Each row is a point on a landscape with many valleys, with its height.
A ball rolls from a point to the lowest of its 6 nearest points, and stops where none of them is lower. Distance is the straight distance between rows; heights are no part of it.
fol h=163: [ 31 -73  47 -20  16  19  -2 -49 -29  21  47 -23   7  11 -59 -34  15 -16
  -5  21 -10  19 -36 -46   3  21 -13  42  13  15  53 -57  20 -70]
falu h=340: [ 12  11  -7  16 -12 -13 -27 -31 -40  33  46 -19 -53  47 -10  -1   0 -22
  29  55 -39  15 -30  -4  11  19  35  -1 -52  43   6 -14  19   9]
Gete h=358: [-16 -57  40  -2  68  55  56 -14   8 -17  59 -19  20  19 -54   8  18  21
 -44  -4  25   1  11 -35 -18 -43 -28  54   8 -22  60 -34  32 -20]
zaf h=119: [-13  29  31 -23  -9 -13  37  45   4 -37 -93  30  24  -2  40  35  13  -8
 -24  -8  38  20 -14  29  52 -42  13 -18  84 -18 -10  41 -21  17]
Bof h=660: [-58 -23  30  -4  66  43  59 -28  31   0  49 -18  21   5 -41  -4  -3  32
 -17 -21  41 -16  -4 -13 -43 -82 -34  39   0 -24  45 -29  45  -9]
Pur h=70: [ 27  20  -1  39 -21   4 -32   9 -29 -13 -53 -20  -2  30  61 -12  -9  -8
  23 -20  19   8 -32  19  10  31  71   7 -15  -1   1  -8  -5  15]
zad h=72: [ 16 -63 -26   2 -42 -30 -25  -5 -21  31  -5  -9 -36 -15  16  -7  48  -3
  40 -15 -13  -4 -11  39  20  44  -7  30   6 -21   7  38 -27   1]
sav h=152: [ 12  54  -9  20  -8  43 -44  17 -26   3  23   3  -5  58  23  38 -24 -21
   4  23 -50   3   1 -23   7  26  20   3 -62  38  -4 -21  11   2]
Bisun h=440: [-15  44  13  -9 -38 -11  11  21  18 -65 -83  -7   5  -6  49  -6 -49   1
   9 -22  18  45 -13  52  42  20  51 -53  51   7 -12  73 -63  19]
tor h=94: [ 31  29  25  11 -42 -16 -14  33  -5 -15 -78 -12  12  -1  31  12 -49  28
  35 -32   7  26 -20  19  37  20  31 -16   1  19 -12  59 -37  28]
tif h=222: [ 47 -63 -32  -9 -36 -29 -32 -55 -48  59  69  -1 -17   4 -64 -22 -11 -17
   6  29 -53  15  -5  17  18  18 -18  46 -19  32  39 -40  11 -55]
Zupes h=144: [  9 -67  30 -19  30   0  16 -52 -10  -3  23 -25 -20   7 -31 -11  24  -8
 -40   5  19  11 -32 -18  -2  16  -2  42  48  -1  35 -71  16 -45]
biv h=114: [-14   2  26 -18  45  33  29  -5  25  13   9   6   2  29  10  -2  24   9
 -47 -26  49 -30  -6 -42  10 -30   6   3  23 -21   1 -25   1  30]
Fimob h=69: [  9 -24  27 -32  20  12  21 -28   7  23  -8 -10 -18  36  24 -11  41  20
 -39   7  13  -5 -41 -28  26 -15  15  19  40 -16   1 -27  14  22]
Lut h=484: [-41  -3   7 -31  46  49  33 -22  53  17  48 -21   2   5 -10   9  19  -4
  14  -4   2 -19   4 -62 -41 -21   9  -5  -2  28  58   4  17 -32]
buna h=34: [-12  31 -13  31 -28   0 -19  46  -5 -14 -52 -14  13   5  52  23 -50  -1
  43  -3 -13   5   2  38  29  26  63   0 -16  29 -18  16  -5   6]
Vip h=298: [  1  95  -2  10  12  49  -5   0  -8 -33  53 -14 -25  33   9   7  -8 -19
  -6  43 -72 -12  13 -20   2  68  39 -28 -72  68   8 -18  27   3]
tuvef h=65: [ 18 -56 -15 -38 -26 -58 -24 -10  -4  21   0  10 -32 -49  24  33  41   0
  33 -14 -11 -10   0  56   5  24 -24  22  -1 -41   2   4 -11  14]
fedib h=330: [  5   8  -2  -8 -20  33 -17 -21   1  36  46 -15 -21  31 -10   5  -6 -30
   5  31 -46  22 -34 -65 -20  35  42   7 -32  66  43 -22  18 -37]
bavi h=50: [ 35  -7  -2 -30 -59 -45 -22  31 -11 -22 -72  12  19 -23  16   1  12  17
  51 -28 -19  26 -45  55  29  12  13 -15   8  -7 -24   8 -68  -2]
ditoz h=9: [ 24 -26   9 -23  23 -14  34   1   1 -37 -53  36 -19   8  25  31  83  -6
 -47  -3  49   7  -7   6  21 -33 -16  36  49 -36 -11 -13 -13  43]
Sovu h=250: [ 24 -69  35 -10  44  38  28 -22 -22   2  52 -27 -20   9 -64 -14   8 -27
  12  28 -25  37 -20 -53  -8  28  -5  40 -14  11  89 -37  34 -62]
kigot h=648: [ 42  33  23  13  15  14   7  -8 -33   5  74 -37 -22  10 -51  25 -31 -25
  24  47 -82   7   6  10 -22  59   3 -23 -64  71  44  -4  29 -41]
Tup h=33: [  2 -26  23 -29  18  -9  15  26  -6 -44 -79  29  41  37  47  36  43  12
 -46 -19  51   9   2  15  53 -41   2  12  71 -29  -4   7  -1   9]
kalet h=97: [ -8  -5  42 -20  16 -56  -5  23 -28 -75 -64  13   1  15  25   4  62 -26
 -40 -33  49  56 -25  40  22  -9 -27  -4  96 -32 -50  31 -60  18]
moru h=115: [ 31 -43   0 -16  11 -65 -22 -40 -31  42  25 -26 -58 -22 -11  15  51  -9
 -13 -19  18 -16 -25  17   1  -9 -13  58  25  -5  14 -18 -18 -11]
big h=154: [-43  89  35  19  53   6  23  -2  -5  28 -21 -21  68 -15  22 -75 -75  32
 -12   9  40 -67  38  -5   3   4  -2 -22   6 -14 -46  -5  19   3]
Lumef h=208: [ 46 -19 -60  35 -55 -23 -38  -1 -24  38  71 -18 -27 -15 -20  40  -9  -2
  34  -3 -33  32   2  18 -15  -3   9  24 -66  29  -5  -1  30 -18]
tebom h=117: [ 31 -77  15 -12  12 -21   9 -35 -17  31  21 -22 -40 -11 -28 -11  20 -13
 -14   6  15   5 -28   4  -4  31   8  42  19  35  35 -54  -6 -42]
tof h=265: [-10 -41  28 -22  21  46   7 -40   2  20  42  -7 -15  29 -26 -26  22  -4
  11  21  -7  16 -52 -50 -11 -11  21  18  -1  44  55 -31   7 -26]
Ran h=41: [  6 -30   6 -18  15  15  -5 -18   8  -3 -34   7  -2  33  11  18  24   8
 -14 -18  23 -20 -38 -21  42   1  17   6  27 -16  10 -37  11   7]
bov h=654: [ 44  11  20  22  19  30   0  -8 -13 -10  73 -56 -42   1 -44   8 -44 -37
  18  67 -94  21   4 -22  -3  55  -5   6 -83  77  48 -13  30 -28]
zusap h=281: [-40  59 -61  12  -6  -2   4  28  36   0 -74   4  35 -28 112  11 -59  -6
  21 -17  32 -22  53  30   3   3  52 -43  23  30 -38  38   4  34]
ruze h=437: [ -14  -10   50   15   11    8   72  -37    7   14    8   10   33   -4
    2  -30    1   37  -59   -7   63  -56   -2  -58  -27  -47 -101   43
   -6  -41   -7  -12   33   53]
Kufil h=365: [-14  19  28   8  15  14  65 -15  14  17 -43  27  48  12  -8 -41 -13  33
 -86  -2  53 -56 -12 -41  -7 -45 -48  20   3 -61 -48  -2  34  56]
leza h=241: [ -75   32   94   27   52   57   79   -3    1   -7  -10    7   30  -16
    7 -108  -35   -6  -41   10   17  -33  -15  -31  -18    4  -55   -5
  -29  -39   -4   14   34   26]
gokog h=147: [-59  35  38   0  44  33  30  21 -22   1   0   4  81 -30  -5 -87 -83  15
 -13  21  19 -22  21 -33 -16 -10 -25 -54  -3   8 -36 -14  14  10]
runo h=161: [ 25 -52 -63  54 -74 -25 -42  20   7  10  47   2 -50 -17 -36  41  21  15
  56  -5 -88  29  20  55   8 -11  11 -12 -58  17 -19  29  36   6]
tul h=171: [-57  39  28  14  28  51  16  18   7  34  29  30  73 -33 -30 -71 -38  15
 -13  12  23 -30  24 -52 -26 -21 -47 -31 -19  -2 -47  -2   1  -1]
rak h=128: [-23  64 -24  23 -17  30 -18  15   3  -6 -47 -15  28  -3  50   9 -58 -11
 -11  -4  27 -28  51  17 -18  17  54 -16   5  -2  -1   4   9  20]
biver h=108: [ 15 -53 -50  -9 -93 -13 -47  16  16 -43  65  23 -40 -41 -26  27  45  30
  45 -34 -58  35  33  23  15  33  37 -21   5  15 -21   5   3  -5]
Nagez h=120: [   2  -51  -11  -21  -68  -39   -8   21    6  -95   54   19 -112  -95
  -55   30   94    9   10  -34    2   21   10   36   43    4    4   10
   70  -17   -9    3  -53  -19]
fegit h=86: [ 13  41 -12  12 -29  16 -18  32  -3 -20 -13  -4  12  43  36  29 -42  -3
  30  -3 -32 -17  14  15   0  40  54  12 -43  39  -9  16 -10  21]
Setu h=325: [-35  21  36  27  36   8  87  -2   4  -6 -47   5  54  -8  -4 -63 -58  -2
 -59   3  62 -54  -4 -29 -12 -27 -50 -28  -1 -37 -26 -11 -10  28]
Sutev h=103: [  7 -82 -60 -16 -14 -47 -36 -35  -5   1  19  -2 -78 -33   9  46  50 -22
   1  -9  -2 -14  33  49  22   0 -32  32  28 -37  15 -11 -15 -30]
bizi h=149: [-21  25  -9   1   0  -4  13  28  32 -21 -78   4  28  35  53  29 -33 -33
 -14   3  49 -15  30  -4  10 -32  23 -24  45  -5  18  35  -4  17]
bepon h=111: [-37  36 -16 -26  32  43 -14   0  -1  29  23  -3 -11  36   8  -3  -1 -13
 -12   5  13 -33  -7 -40   0 -17  29 -17   1   7   6 -26   5  -4]
Favuk h=85: [-11  68 -14  22  -2  35 -27   5  -7 -16 -30  -8  20  50  27   7 -56   9
  -4   8 -17 -22  19   5  15  19  53 -18 -13  18 -36   2  -3 -34]
Kezu h=82: [ 54 -10 -24  65 -58 -27 -52  66  -6 -12  -5   3   9 -18  -8  47   0  -7
  68 -20 -62  22  29  46  -7  26  15 -21 -80  24 -44  25  -5  12]
Mogap h=151: [-31  30  -2   1  26  44 -14 -15  26  10 -20 -20  38  14   5 -30 -18   3
  -9   5  51 -66  23 -34  -5 -40 -13  -6   5  -8  -5  -9   8   6]
bol h=74: [ 13 -45  -8 -54 -49 -60 -26   9  35 -32   0  17 -73 -73 -31  32  57   8
  30 -27  -3  10 -10  75   2  -5 -20  12  43 -53 -19   5 -51  -3]
tofi h=96: [-27  44 -19  14 -18  18  11  25   9 -36 -69   4  -2  22  76  12 -34  10
  10  -6  12  10  31  24  18   5  57 -30  19 -17 -10  22 -24   2]
nukop h=194: [ 19 -79  62   2  55  56  24 -25  -8   3  34 -36 -18  24 -52 -11  47 -11
 -50  14   3  12 -16 -21 -24  10 -24  62  23 -10  80 -49  35 -44]
duti h=529: [-69  93  -6  -5 -17 -13   7  47  74 -32 -69   9   1  -9  67  38 -19  25
   0  -3  13   0  22  11  22  -8  29 -74  89  -7 -45  89 -43  27]
Rozo h=130: [  1  -4   4 -16  28  43 -12 -15  29  42  22   7 -22  48 -14 -25  42 -17
  11  12   7 -19 -48 -41   2 -15  25  23  11  18  33 -60   8   2]
rula h=282: [-16  57 -57  31 -21  12   7  24  34 -24 -48   0  23  31  72  48 -56  10
  26   7  18  -5  40  45  16   3  52 -35  -9  10  -4  33   2  12]
mar h=386: [-62  44  -8 -10  14  -5  30  35  21 -27 -73  27  15   6  64  33 -31  16
 -25 -27  43  -2  34  23  29 -44  -1 -73  80 -12 -34  66 -14  30]
Dekar h=228: [ 66 -30 -31  84 -39   7 -39  -1 -20  25  49 -19 -35 -23 -13  55   4   3
  61  16 -77  -9  34  58  11  -5   1  -9 -95  34 -14   9  26 -16]
Maliz h=229: [ 56  33  -8  24 -17  12 -42  24 -32  28  27  -8 -12  32  11  40 -12 -18
  35   9 -68 -22  -7  17   8  10   5   7 -89  39 -22   4  13  -3]
perop h=217: [ 65  56  22  52 -31 -61  10  56   1 -31 -39 -11  -3   1 -27  18 -56  18
  48 -24 -37  52  11  58  30   9  20 -50   1  34 -47  68 -22  -9]
mon h=91: [ 66 -12 -51  73 -73 -34 -69  63  25 -29  17  33   2 -17 -42  48  34  47
  55 -17 -51  15  40  37   3  18  38 -48  -5  13 -32   9  -7 -19]
lomok h=168: [-39  25 -17   7  27  -1  32  11  36  -8 -89   0  39  21  66  11 -16   9
 -34  -2  85 -12  15  22  16 -57 -11 -31  73 -24  -4  33 -29  20]
zab h=155: [  53 -109   -1   -6    3  -11  -20  -54  -46   31   31  -25  -10  -22
  -70  -20   22  -11  -12   36   -4  -13    0  -25   -1    3  -68   57
   14  -10    7  -78    4  -52]
bef h=57: [ -6 -49   9 -39   5 -52 -11   1 -30 -28 -19  22 -31 -14  13  23  81 -28
 -47   5  32  46 -18  35   4  23 -54  28  38 -36 -39  13 -45  23]
Kudep h=307: [-71  32 -16 -15  67  55  18  10  38  35  62 -22  11  -4 -16 -18  -4 -22
   6  -3 -14   4   5 -58 -40 -15   6 -10 -29  19  22  -5  24  -2]
tekab h=126: [ -9  15  -1  -3  24   5  29   7  26 -17 -58  11  25  10  23   4   4  -8
 -38 -21  68 -36  37 -24  20 -55 -11 -18  41 -35  -9   9   4  29]
Korev h=110: [  6 -55 -35 -19   6 -76  -7 -34 -15   0   1   3 -57 -48 -11  -1  52  -1
 -29 -10   9   8 -11  55  22   8 -46  29  29 -38 -11  27 -37   3]
kop h=35: [ 26 -31  20 -48  15 -52  -3  18 -23  -9 -37   2 -39 -11  14  36  70  -3
   4  -7  34  28 -21   2  34  17 -31  21  15 -27   2  20 -19  32]
vusog h=137: [ -5   6  -4   5  -2  -3  47   3  13 -10 -52  59  51  21  11 -26  -7   3
 -87 -25  87 -37  27 -49  -4 -86 -37 -15  30 -54 -40 -16  -9  24]
zemi h=270: [-53  92 -20 -28  59  50   3  18  31  20  71 -21  35  21  -9   7  -7 -11
   3  37 -53   8   6 -27 -44  29 -24  -8 -65  35  26 -23  29 -19]
Toti h=156: [ 51 -85  -2 -28  -4  13 -42 -52 -40  36  58 -24  -9 -25 -44 -25  26 -23
   2  35 -34   2   5 -26 -15  29  -7  45  22   4  42 -68  -3 -66]
dat h=107: [ 33 -80 -67  -9 -37 -24 -37 -26  -8  23  43  -7 -61 -49 -12   4  17   2
  47 -19 -33  -5  16  43   4  39 -20  48   4 -10  32  -7 -16   6]
Vata h=12: [ 32  20  21  12 -50 -51 -26  24  11 -43 -27  14   8 -13 -46   6 -12   3
  58 -48 -27  39 -23  29  24  16  34 -13   6  13 -35  45 -51   5]
Futep h=179: [-35  -6 -10 -45  33  12   9   7  27  -7 -43  24  38   2  -7   6  29   7
 -35 -26  35 -29  21 -23  12 -76  18 -20  34 -31  -6 -20  -5  23]
dulaf h=27: [ -1 -12   5 -21   0  12 -13  54 -13 -21 -68  13  -2  38  47  20  24   5
   9 -22  32  19 -22  -3  73   3   8  -9  47 -21  -9  10 -33  27]
dis h=118: [-10  35 -26  -4  39   1  13 -16   4  18 -83 -10  47  -4  40 -10 -53 -11
 -12  -6  50 -54  33 -14 -32 -16   2 -28  37  -5 -32  10   6  -1]
garan h=36: [ -4  11   3 -26  -6   2 -13  13 -16 -15 -68  18   6   8  62   3  -8   3
  12 -28  20  23 -19   7  33  16  13  -9  23 -20  -5  20 -31  13]
Dudip h=23: [-19  49 -13  -2  12  32  -2 -13  24  -3  48 -15 -11  42  11   0   7 -12
  -3  13   2  -2   2 -45 -17  22  37 -17 -30  23  17 -43  14 -15]
roven h=178: [ 30 -44 -48   8 -47 -28  -8 -16 -16  14  62   1 -63 -28 -23   5  28   2
  54 -31 -33  -2  16  37 -13 -12  21  38 -10   6  22 -11  24 -26]
ligef h=26: [ 17 -54   8 -42 -60 -75 -26   2 -30 -30 -23  23 -57 -70 -13  29  62 -26
 -22 -26   6  19 -18  28  16  19 -77  20  35 -57 -50  26 -63   3]
fazi h=99: [ 18 -66 -65 -16 -55 -29 -40  -4  15  -1  49   7 -50 -41 -23  28  34  13
  65 -32 -15  41  25  80  -5  -4   1  33   3 -35  11  27 -26   9]
Pap h=148: [ -9 -15  10  -9  21   8  40 -10  36  -1 -33  31   8  52   4  -7  18  37
 -64  -5  59 -21   5 -39 -18 -53 -15  15  41 -21  -2 -30  19  20]
vobub h=95: [ 30 -34 -35  36 -66 -49 -60   4 -35  16  37  21 -30 -21 -14  44  13  -4
  65 -13 -63  29  13  29 -21   4  14   0 -53  -2   3  21  29  28]
segov h=495: [-42 -58  21 -41  55  49  28 -28  26  18  57 -15   2   2 -32 -13   9   0
 -35  -7  35 -10   7 -40 -32 -35 -35  30  13   0  63 -29  13 -57]
Tugud h=101: [-35  82 -21  28  13  60 -22  23   1 -23  21 -13  27  37   3  -7 -26  -9
   1  25 -11 -34  32 -28 -37   9  39 -24 -21  38  -3  -3  -3 -12]
sut h=55: [  5 -29  24 -61 -55 -47 -42  12 -13 -26 -37  44 -24 -67 -12  11  48   5
  10 -38  -5  23 -33  48  30   4 -40 -22  22 -53 -21  24 -61   5]
Vomap h=189: [-47  64 -13  16  18  -4  18 -13   5  55 -62  21  48  -7  46 -41 -62  -6
 -15  -6  47 -46  16   3   2 -24  24 -52  11  -7 -22  19  18  29]
fosis h=67: [ 22 -39 -49 -15 -92 -49 -44  -3  25 -26  39  11 -49 -68 -43  27  56  22
  68 -31 -39  28  12  44  -2  15  18 -19  -1 -35 -17   6 -10  -6]
vub h=75: [  3 -34  26 -16  21 -14  27 -28  25   5  -2  -3 -26  35   9  28  64  39
 -59  14  16 -13 -28 -17  36 -12  -2  20  21 -12  -4 -22 -14  18]
buzis h=109: [-34  54 -26 -12  45  29 -32  -7  21  -4  16  -9  39  33  29   6 -40 -10
   3  18  22 -27 -13 -61 -47  -6  49 -31 -10  -2 -16 -27  -5 -19]
Rosi h=286: [-21 -11  18 -30  45  33   9 -27  22  27  45 -25   1  37  -7  11   5 -18
   1   5  45 -31 -10 -77  -2 -32   6  -5  16  -5  37 -16  12   0]
vuto h=68: [  3 -35  52 -39 -38 -57 -11  16 -20 -37 -57  34   4   7  13  22  18 -23
  13 -27  28  41 -39  30  38   8 -30  -5  66 -29 -23  35 -74  23]
vep h=164: [ 48  50  20  36 -32   1  -8  51 -27  -4 -49   6   8  35  26  40 -42 -10
  34 -38 -46  25   9  50  20  49  20 -18 -45  19 -50  67  -5  23]
zamaz h=391: [-44  12  74  19  34  51  83  -5   7 -26  15  -3  43  -9 -22 -84 -22  33
 -72  13  72 -29 -23 -43  -9 -13 -89  19 -38 -42  13   0  40  74]
par h=145: [ 10 -23 -15  -1  -8 -16 -17 -37 -25  57  42 -11 -50 -11 -11  -3 -20 -11
  29  -1 -16   1 -52  14  -5  32  29   3 -21  19  18   1  26 -19]
dag h=319: [-51  18  55   4  49  54  73  -5   8  23  16   5  66 -27 -11 -84 -28  38
 -46   8  31 -46   2 -44 -28 -26 -87   1 -41 -28 -33  14   8  15]
Ruga h=39: [  9   4  32  -3  28 -27  27  18 -21 -77 -87  42  35  -3  39  17  52  -1
 -90 -23  44  48  -6  25  31 -44 -19  22  75 -41  -1   1 -22  19]
Tifu h=226: [ 38 -90  12 -18  30   6   1 -34 -60  18  55 -27  -5  -4 -73 -32   4 -28
  19  44 -36  25 -19 -48 -21  40 -64  55  -6  24  70 -52  32 -44]
vaki h=464: [-12  42  -4  27 -46 -16   4  36  29 -45 -73  13 -11  26  56  34 -55  22
  33 -41 -16  39   4  57  22  34  69 -31  16  49 -20  74 -11  40]
kedi h=56: [ 33  -2 -29   8 -21 -30 -67  -4 -34  10  -5 -10 -19 -14  23   0  -7  -4
  35 -18 -18  21 -48  32  -2  31  20  27 -50   6 -14  20 -15  20]
dugo h=419: [-63  95 -35  27 -36  15  -4  50  52  -4 -68  14 -26  -6  61  17 -72  25
  21  -8 -10  19  52  60   9   7  53 -74  48 -18 -63  79 -11  42]
vin h=127: [  6  13 -19   3  30 -12  30   7  19  -5 -91  40  52  10  24  -9  -9   6
 -71 -33  54 -56  29  -1  20 -86 -19 -18  28 -50 -18   3   8  46]
Rali h=373: [ 48   8   4  -4 -28 -10   5 -40 -39  31  65 -18  -3   2 -36 -25 -10 -22
  28  48 -42  12 -18 -49 -18  39   9  26 -48  52  39 -33  26 -54]
ketu h=399: [ -7 -43   3  -2  30  10  35  -9   1  39  63 -12   1   0 -31 -39  -9 -44
  30  32 -36  56 -41 -43 -15  15   9  34 -12  23  79 -14  -1 -49]
Ruri h=59: [-22  22 -19  -5   1 -14  40  29  -5 -63 -84  27  30  14  28  18  13  -5
 -81 -16  59  14  41  11  -4 -72 -21  -7  53 -77 -31  22  17  38]
Balis h=476: [ 13  61  33   3  36  38  -2   4  41 -31  77 -33 -29  43 -14  22   0 -17
  -4  56 -85  31  14 -28 -13  31  22  -9 -57  56  61 -13  24 -22]
kisid h=90: [  3 -29  34 -13 -34 -96 -25  18 -48 -32 -37  47 -10 -50 -23  24  83 -10
 -26   2  22  55 -21  38 -10  14 -70  11  51 -36 -27  23 -66  -7]
fipup h=133: [ 14 -80  18 -17  20  -4 -12 -48 -25  36  46 -21  -6 -16 -34 -37  21 -16
 -27   4  -3   0 -46 -28  -7  20 -24  57  29  17  45 -74 -16 -60]
mil h=93: [-17  29   3 -10  10  27 -36   3 -16   3   5 -11 -13  50  31  -4   4   3
  27  19 -19 -15  -6 -14   1  13  54 -10 -11  -6 -10  21   2   1]
Nef h=135: [-44 108  37  23  42  39  29   2 -13   7  12   8  84 -29  22 -70 -63   0
 -25  41  -7   4  33  -5 -25  30   4 -41 -27  21 -13  10  45 -15]
Vetem h=134: [  36 -107  -43  -23  -11  -61  -20  -19  -31    6   15  -15  -50  -70
  -10    6   52   -7  -14    2    4  -23   35   25   25   17  -24   63
   38  -50   19  -36   -9  -23]
Gom h=170: [ 16 -43  15 -22  22   7   2 -67 -28  50  38 -57 -17   1 -42 -21   0  -7
 -12  17  -4  35 -16   5 -17  20 -23  37  10  38  80 -54  15 -42]
dadet h=568: [-49 -28  20  -3  39  37  63 -44  40  -7  13   9   9  -2 -40 -35  -2  41
 -57  10  52 -26   4 -45 -46 -68 -63  12  -1 -40  -6 -21  31  29]
fele h=519: [ 25  10   9  -1  11  11  14  -8  -8  12  93 -32 -22  22 -50  -6 -12 -30
  11  52 -54  32 -20 -23 -13  37  -8  44 -37  53  75 -44  52 -37]
gezin h=116: [-41  84 -44  12  34  30 -13 -10  27  19  -7  -9  59  -3  40 -24 -52  12
   0  37   4 -23  56   5 -33 -11  42 -27  -5  26 -43  -8  12  11]
fegal h=125: [-38  81   4  32  32  20  -4  -6   0  42   0  -4  71   5  44 -41 -79   6
 -14  43   1 -24  41   6 -24  -4  37 -47  -4  25 -54 -10  29  -7]
bido h=43: [ 26 -35   0 -35 -10 -15 -49  -7 -12  12 -50  28   9   8  18  13  20  10
  -2 -28  22  25 -27  28  37  30   0   7 -17   4 -15  15 -38  25]
ris h=388: [ 49  41  12  45 -16  20 -13   4 -25  16  42   8 -41  38 -15  24 -15 -10
  46  34 -38 -21   3  35  -3  12  27 -24 -82  41  -5  -2  59 -18]
gepa h=653: [-68   4  19  -3  73  48  72  -4   2  33  58   1  46 -12 -37 -44  -3  17
 -16   3  41 -18  -2 -49 -43 -48 -73  22 -19  -9   8  35  38   6]
Zaniz h=471: [ 64  11 -14  50  -7 -10  -7 -43 -28  15  65  -6 -72  25 -26  27 -14 -24
  14  49 -67  16  -7  15  -7  36  -4  19 -85  56  10 -46  21 -48]
Luruf h=248: [-36  -3  13   4  19  48  35 -18  46   9  37  11  29  -8  -7  -2   4   1
   3  12  25 -60  23 -43 -13 -32  -3 -15   0  14  -3 -22   9   0]
kaz h=58: [ 14 -18 -33  19 -62 -66 -59  32  -1 -13  -3  12  -2 -22 -12  33  -7  24
  63 -25 -62  26  29  40   4  20  14 -30 -40  -8 -27  39 -26  22]
daz h=160: [ 17 -50  25 -17  22  17  21 -33   8   2  28  -8 -43  34 -20 -34  53   6
 -51   7  38 -11 -62 -20 -11  -8  22  57  27 -10  29 -39   9 -18]
Tanu h=48: [ 13 -30   1 -49 -32 -58 -27   2 -15 -14 -39  23  -4 -45   7  31  29  31
  37 -31 -25  38 -17  28  28  20 -18 -14  21 -34  -3  31 -58  24]
piral h=98: [ 42 -38 -40  56 -68 -12 -44  42  21   4  31   7 -15 -22 -27  39  13  10
  78 -26 -93  11  34  55 -10   3 -16 -25 -68   4 -57  39  21   4]
dagu h=209: [-61  68  10  18  54  69  30   3  21  29  50   3  47 -42 -12 -46   4  -3
   1  14 -18 -25   9 -73 -47  -2  -7  -6 -34   7  12  10  42   8]
Bado h=81: [ 46  20  -2  38 -70 -88 -40  64  19 -47 -41  17  17  -6 -41  13 -19  15
  62 -32 -46  35   0  39   1  14  35 -43  -4  17 -52  61  -2   5]
Fos h=247: [  9   6   1   0  50   0  52 -11  43 -11 -16   7  23  20 -27 -11  22  49
 -43 -20  70 -60 -11 -50 -24 -78 -53  19   2 -45 -20 -23  14  40]
gudas h=78: [ 20  30  20  51 -35 -26 -49  40 -17  -7 -19  13 -14  14  13  28  -5  10
  18 -28 -34   1 -28  12  27  26  39  -3 -50   8 -26  29   4  46]
Kato h=187: [ -59   45   57   20   47   59   71   29    7   38   13   16   62  -28
  -25 -106  -28    3  -37   25   12   -9   -6  -47  -19  -11  -57   -8
  -17   -2  -16    8    9   35]
mapo h=51: [ 32  -8 -27   2 -90 -65 -35  12 -19 -29   4  26  13 -48 -20  21   2  19
  59 -54 -32  10  -9  46   0  20  -8 -12 -21 -26 -20  43 -36   4]
rofe h=52: [-14   5 -23 -21   0  19  11   5  25  -9 -62   6  31  26  45   3 -17  -6
  -9  -7  41 -23  -3   5  13 -14  37 -20  25 -20  -8   3 -23   7]
doru h=113: [-22  61 -53  23  23  21 -12  12  10  16 -16  -9  56  -2  36 -41 -45 -22
   1  21  28 -24  29 -26 -48  -6  25 -62  -8   9  -3   1   4 -13]
sasaf h=227: [-19  -3  26 -32  26  29  43   2  35  36  -3 -13  37  14 -21 -25 -37  11
 -15  -5  45 -47   0 -53 -34 -53 -28 -16  -9 -21 -22 -26  -1   5]
fup h=92: [ 15 -47 -12 -15   2 -26 -26 -43 -28  42   6 -16 -54  14  14 -19  39 -23
   9   4  -2   2 -27  27  20  17  -7  31  21   2  20 -38  -6  20]
Pupo h=498: [ 45 -26 -19  -7 -10   6   7 -12 -22  50  60 -47 -32 -16 -47  -3 -18 -43
  -4  47 -50  55 -24 -33 -19  70  -9   0 -57  59  77 -41  17 -66]
Fut h=206: [  1  16  21 -18 -39 -20   9  12   2 -46 -76   5   6  15  24  21  -8   5
  37 -23  22  44 -21  29  23  16  20  -1  64  12  11  51 -62  19]
tulaz h=303: [-41  81 -29   9  48  37 -19  18  23   2  55  -4  52  13   7   3 -40  10
 -15  35 -72 -13  57 -29 -67 -14   1 -49 -57  29   4  -5  35 -40]
Gubin h=40: [ 46 -10 -35  23 -26 -24 -25 -47 -48  16  77 -10 -63 -15 -45   7 -18 -17
  14  37 -61  -4   0   1 -29   3   1  17 -39  38  19 -33  37 -27]

Where does a ball stop that starts at each point below?
ruze -> dulaf
Dekar -> Vata
dadet -> dulaf

Call two points neighbours if one is among the 6 nearest of the other. Go from one point of each pair to the other, from neighbour to neighbour, staying as low as possible. Name the highest point that can't be avoided.
ligef and dulaf -> Tanu
ligef and Gubin -> par
Vata and Dudip -> mil
ditoz and dulaf -> Tup
ligef and Vata -> bavi
buna and Vata -> Pur
